A landscape with many peaks, sampled at points; each row gives a point and its height.
From any point a climber takes the steepest step (rise divided by distance) to one of its 2 nearest points. It stops when none of these is higher. Distance is the straight distance between rows; heights are no part of it.
Sebug: [105, 125, 104, 116, 141, 151, 106, 128, 134, 88, 96, 104, 162, 126, 173, 111, 108, 152, 128, 135, 107]  h=49.9
fazok: [148, 84, 162, 125, 104, 136, 120, 157, 112, 123, 149, 132, 129, 89, 99, 140, 203, 153, 68, 107, 183]  h=48.7
zomiv: [134, 125, 183, 149, 87, 143, 115, 138, 90, 133, 164, 139, 148, 105, 152, 130, 188, 107, 86, 152, 129]  h=31.8
Nemad: [140, 166, 162, 145, 110, 126, 128, 156, 117, 172, 155, 134, 116, 117, 111, 131, 118, 102, 149, 99, 102]  h=49.5
loti: [172, 143, 163, 138, 101, 110, 107, 142, 123, 155, 133, 149, 83, 136, 142, 117, 126, 113, 152, 92, 127]  h=54.0
remu: [144, 132, 116, 118, 149, 112, 98, 53, 131, 131, 124, 137, 158, 163, 159, 122, 142, 115, 80, 163, 169]  h=61.5
nerir: [79, 140, 97, 103, 153, 102, 165, 156, 169, 122, 88, 119, 146, 120, 103, 106, 99, 143, 144, 126, 110]  h=41.6
Loz: [143, 114, 122, 140, 108, 201, 81, 130, 139, 112, 142, 151, 133, 135, 188, 121, 153, 136, 131, 131, 93]  h=28.4
Sof: [117, 137, 108, 157, 98, 171, 131, 174, 157, 162, 148, 145, 111, 101, 79, 127, 136, 140, 189, 81, 108]  h=83.8
tamo: [85, 168, 123, 140, 164, 103, 160, 128, 160, 137, 110, 117, 169, 145, 123, 106, 83, 128, 157, 132, 92]  h=49.3
fafe: [151, 104, 110, 136, 82, 179, 126, 141, 127, 121, 142, 117, 107, 110, 121, 134, 177, 163, 160, 109, 143]  h=52.6
Botag: [140, 157, 117, 153, 126, 129, 139, 113, 123, 129, 101, 90, 137, 144, 141, 112, 129, 137, 177, 144, 150]  h=76.9
muto: [85, 159, 122, 130, 146, 144, 119, 161, 151, 134, 152, 135, 195, 117, 152, 116, 138, 105, 117, 165, 66]  h=8.5
piz: [109, 131, 111, 107, 86, 110, 163, 158, 125, 113, 91, 119, 117, 84, 118, 72, 173, 161, 165, 121, 123]  h=26.4
mon: [179, 114, 144, 128, 102, 152, 84, 101, 99, 114, 146, 136, 96, 123, 168, 156, 123, 122, 118, 113, 144]  h=43.1
pav: [105, 160, 141, 102, 139, 122, 144, 140, 97, 135, 161, 120, 160, 87, 101, 148, 113, 108, 85, 138, 98]  h=13.4
tupi: [118, 110, 158, 142, 170, 67, 151, 91, 91, 133, 109, 132, 103, 157, 108, 135, 85, 86, 111, 156, 133]  h=26.6
Tipov: [102, 126, 167, 104, 138, 109, 155, 172, 115, 114, 136, 142, 103, 95, 123, 144, 64, 121, 125, 95, 62]  h=38.2
pipu: [121, 100, 172, 121, 110, 150, 145, 102, 103, 135, 171, 148, 126, 122, 97, 153, 133, 112, 76, 123, 104]  h=52.0
rulif: [85, 176, 126, 109, 157, 118, 137, 133, 128, 131, 154, 132, 192, 97, 132, 130, 97, 103, 100, 148, 65]  h=10.5
fusa: [155, 119, 107, 144, 106, 163, 121, 151, 159, 150, 149, 149, 82, 111, 91, 145, 118, 153, 183, 60, 132]  h=79.6
vud: [135, 142, 128, 174, 129, 111, 170, 134, 142, 140, 91, 83, 120, 174, 108, 112, 118, 133, 200, 135, 158]  h=64.5
Tezad: [118, 109, 98, 128, 123, 163, 120, 93, 155, 106, 96, 114, 149, 163, 157, 107, 128, 161, 142, 126, 126]  h=65.9
zasep: [127, 74, 147, 155, 115, 141, 133, 148, 150, 108, 128, 116, 137, 181, 134, 130, 180, 125, 128, 174, 146]  h=59.6
tabis: [123, 149, 162, 138, 130, 119, 102, 141, 87, 108, 127, 113, 139, 94, 177, 136, 88, 98, 133, 147, 92]  h=23.3
Vufu: [134, 135, 165, 180, 119, 160, 123, 117, 66, 88, 100, 86, 123, 126, 182, 105, 85, 128, 174, 129, 105]  h=44.2
buk: [134, 75, 116, 127, 125, 196, 89, 118, 162, 89, 139, 153, 120, 144, 172, 156, 116, 143, 123, 116, 104]  h=25.9
fut: [127, 132, 132, 126, 177, 88, 143, 92, 110, 156, 134, 139, 122, 164, 87, 136, 123, 101, 99, 151, 150]  h=24.4
Bibas: [128, 180, 107, 156, 160, 171, 106, 156, 124, 139, 168, 118, 151, 99, 116, 190, 74, 110, 144, 126, 124]  h=31.3
Duf: [74, 111, 86, 83, 178, 86, 169, 177, 153, 119, 97, 121, 138, 114, 67, 118, 123, 138, 118, 136, 128]  h=33.8
mufos: [122, 122, 74, 103, 116, 174, 118, 89, 164, 112, 124, 133, 152, 137, 150, 123, 162, 158, 113, 140, 135]  h=78.3
Pavo: [128, 114, 141, 145, 117, 129, 116, 120, 144, 128, 128, 131, 153, 168, 162, 115, 159, 113, 115, 169, 130]  h=57.3
dor: [134, 166, 103, 116, 167, 98, 122, 113, 126, 154, 139, 123, 151, 135, 100, 136, 141, 110, 94, 154, 171]  h=22.5
Lisi: [125, 128, 145, 140, 127, 106, 120, 58, 143, 130, 120, 134, 156, 188, 159, 97, 144, 120, 111, 159, 137]  h=58.0
midu: [131, 143, 72, 133, 151, 188, 106, 157, 135, 119, 159, 104, 156, 95, 108, 188, 117, 131, 131, 132, 145]  h=18.6
Gagaf: [111, 143, 170, 114, 139, 81, 127, 152, 108, 120, 123, 135, 129, 108, 149, 127, 70, 100, 120, 123, 79]  h=30.5
dade: [144, 118, 189, 143, 83, 123, 137, 124, 81, 118, 143, 123, 117, 114, 156, 130, 147, 111, 117, 142, 120]  h=33.7
gak: [141, 136, 182, 152, 92, 141, 151, 115, 61, 97, 121, 97, 113, 106, 164, 122, 117, 127, 155, 142, 97]  h=37.5
rozar: [102, 146, 110, 122, 136, 138, 168, 129, 136, 131, 140, 105, 165, 129, 94, 139, 133, 124, 123, 150, 118]  h=9.0
poma: [128, 103, 161, 161, 101, 154, 149, 139, 136, 117, 123, 123, 116, 165, 144, 114, 139, 136, 167, 129, 97]  h=67.1
zirab: [108, 170, 95, 122, 148, 133, 155, 124, 117, 115, 114, 88, 163, 104, 119, 142, 91, 142, 150, 135, 118]  h=4.0
lineg: [150, 120, 149, 144, 90, 175, 92, 147, 109, 129, 158, 149, 129, 123, 169, 119, 186, 121, 116, 142, 116]  h=30.2
gepum: [134, 92, 156, 114, 113, 129, 154, 80, 111, 129, 142, 149, 113, 149, 100, 135, 158, 135, 77, 124, 144]  h=56.9
radi: [119, 159, 125, 133, 100, 174, 134, 139, 148, 164, 155, 165, 116, 108, 109, 119, 118, 134, 161, 69, 70]  h=69.2
Ket: [116, 171, 134, 126, 118, 121, 141, 122, 168, 183, 138, 177, 111, 145, 117, 103, 101, 125, 159, 70, 80]  h=73.4
Mup: [162, 122, 60, 111, 142, 145, 72, 152, 171, 138, 126, 138, 104, 112, 119, 151, 123, 139, 141, 101, 175]  h=4.7
Nat: [106, 157, 94, 174, 161, 124, 156, 124, 166, 139, 96, 86, 161, 174, 110, 118, 103, 136, 188, 146, 154]  h=72.1
Pem: [156, 92, 174, 146, 115, 92, 119, 98, 66, 116, 133, 133, 106, 102, 153, 156, 136, 95, 69, 156, 187]  h=36.9
bod: [124, 132, 134, 147, 119, 157, 140, 115, 106, 97, 95, 91, 125, 136, 159, 110, 103, 157, 172, 119, 114]  h=56.6
dimuk: [119, 88, 109, 78, 178, 78, 90, 147, 160, 114, 86, 155, 99, 152, 141, 110, 96, 127, 93, 117, 132]  h=23.8
Libo: [149, 66, 144, 122, 159, 99, 128, 92, 90, 101, 114, 130, 73, 142, 119, 156, 97, 119, 108, 135, 152]  h=30.9
Debe: [117, 180, 105, 92, 131, 118, 138, 127, 116, 126, 123, 117, 145, 80, 128, 118, 103, 138, 131, 114, 101]  h=10.9
pizil: [95, 161, 92, 141, 168, 137, 123, 129, 174, 145, 155, 123, 207, 147, 129, 123, 137, 108, 127, 170, 106]  h=7.3
zusa: [113, 146, 119, 137, 148, 152, 105, 156, 112, 87, 117, 97, 152, 99, 166, 146, 92, 130, 139, 142, 110]  h=30.7
dogif: [167, 136, 109, 116, 116, 132, 101, 128, 149, 149, 126, 151, 81, 125, 128, 132, 112, 141, 157, 75, 143]  h=62.6
Kop: [138, 98, 143, 128, 104, 123, 140, 169, 108, 112, 140, 103, 126, 108, 112, 138, 182, 145, 115, 137, 167]  h=42.5
lamu: [155, 146, 72, 125, 112, 152, 86, 145, 155, 166, 146, 136, 122, 103, 97, 141, 161, 132, 141, 108, 175]  h=1.3
zibu: [145, 110, 148, 114, 84, 129, 131, 124, 145, 150, 141, 162, 97, 148, 126, 106, 168, 142, 117, 95, 122]  h=67.3
zesa: [131, 104, 120, 167, 134, 130, 134, 166, 174, 137, 115, 108, 137, 184, 117, 126, 162, 117, 161, 164, 163]  h=62.0
Pozom: [175, 115, 79, 95, 139, 102, 84, 147, 149, 125, 98, 123, 72, 108, 124, 133, 114, 156, 147, 89, 192]  h=11.9
gad: [166, 102, 108, 90, 138, 104, 111, 110, 120, 98, 96, 114, 81, 121, 136, 135, 102, 160, 124, 101, 175]  h=20.9
simu: [105, 148, 86, 135, 126, 190, 144, 143, 145, 137, 161, 116, 168, 106, 93, 162, 137, 132, 133, 132, 112]  h=12.0
nir: [135, 67, 175, 138, 143, 62, 148, 92, 78, 111, 93, 122, 79, 144, 135, 129, 97, 100, 103, 155, 151]  h=28.7
dema: [127, 149, 98, 119, 130, 140, 124, 82, 137, 127, 140, 122, 171, 141, 139, 128, 159, 137, 98, 169, 151]  h=67.2
pupe: [158, 112, 161, 138, 107, 112, 93, 82, 89, 120, 139, 140, 109, 118, 183, 147, 115, 94, 93, 149, 149]  h=39.9
der: [117, 109, 117, 132, 99, 159, 160, 142, 150, 116, 123, 123, 126, 135, 118, 117, 152, 157, 165, 120, 112]  h=61.1
niro: [113, 97, 178, 113, 110, 131, 143, 137, 116, 121, 155, 152, 111, 114, 112, 145, 96, 109, 100, 110, 70]  h=46.4
mav: [110, 192, 101, 100, 127, 121, 141, 125, 107, 140, 150, 113, 177, 70, 116, 125, 146, 129, 106, 144, 122]  h=17.3
darap: [128, 143, 134, 115, 199, 49, 110, 77, 104, 175, 124, 164, 111, 165, 104, 124, 112, 85, 90, 145, 140]  h=22.7
lage: [154, 106, 126, 114, 112, 131, 121, 116, 133, 137, 138, 156, 119, 123, 111, 131, 198, 150, 73, 108, 192]  h=55.3
vebas: [123, 106, 131, 121, 95, 114, 171, 161, 115, 92, 100, 90, 114, 103, 128, 114, 164, 165, 146, 135, 145]  h=34.5
fen: [90, 162, 74, 101, 91, 123, 150, 123, 140, 131, 108, 144, 143, 77, 93, 82, 165, 155, 159, 123, 119]  h=20.4
Kep: [154, 92, 144, 118, 139, 108, 109, 110, 101, 87, 93, 108, 85, 129, 153, 144, 66, 132, 131, 108, 148]  h=27.0
batib: [130, 112, 137, 102, 179, 62, 98, 122, 129, 144, 115, 171, 93, 157, 119, 122, 106, 100, 87, 123, 137]  h=21.1
mili: [107, 94, 90, 84, 184, 92, 128, 151, 150, 120, 104, 146, 114, 137, 100, 128, 120, 136, 99, 124, 132]  h=27.7
masi: [114, 180, 104, 98, 146, 118, 141, 107, 117, 163, 155, 127, 163, 98, 78, 130, 150, 126, 78, 134, 153]  h=20.5
gumi: [146, 62, 164, 137, 131, 106, 132, 128, 81, 100, 139, 126, 96, 120, 115, 162, 140, 117, 88, 148, 173]  h=34.0
doteb: [112, 124, 100, 161, 171, 123, 160, 148, 170, 141, 115, 101, 150, 181, 84, 138, 132, 121, 155, 165, 156]  h=65.4
Bev: [133, 119, 126, 96, 115, 115, 126, 100, 139, 130, 126, 154, 118, 141, 132, 118, 155, 141, 89, 121, 145]  h=62.1
Kabu: [128, 181, 129, 163, 140, 149, 121, 168, 132, 159, 154, 127, 143, 115, 125, 147, 100, 106, 171, 115, 107]  h=43.3
bapom: [100, 157, 142, 140, 137, 119, 133, 129, 145, 130, 102, 128, 143, 145, 158, 88, 87, 136, 164, 108, 80]  h=57.1
ketad: [112, 140, 151, 121, 119, 98, 142, 122, 167, 155, 111, 160, 121, 167, 140, 79, 111, 128, 144, 99, 74]  h=66.3
gife: [184, 112, 141, 134, 80, 145, 111, 114, 117, 122, 135, 127, 85, 134, 149, 129, 161, 150, 144, 106, 160]  h=46.7
Fidi: [141, 106, 170, 147, 94, 116, 146, 136, 145, 150, 138, 138, 110, 176, 122, 111, 167, 118, 137, 130, 130]  h=70.5

For each start below, name the point where the climber stops.
Loz -> Botag
batib -> Ket
gumi -> Fidi
fen -> Fidi
Gagaf -> Fidi
simu -> Sof

Call two points neighbours if one is among the 2 nearest of the other. Go from one point of each pair to the other, from neighbour to neighbour, staying as high as possible. Name the lowest point that can't be avoided.
fut and Nat -> tabis
fut and Ket -> batib
Ket and Sof -> radi
Botag and Nat -> vud
Botag and mufos -> Pavo
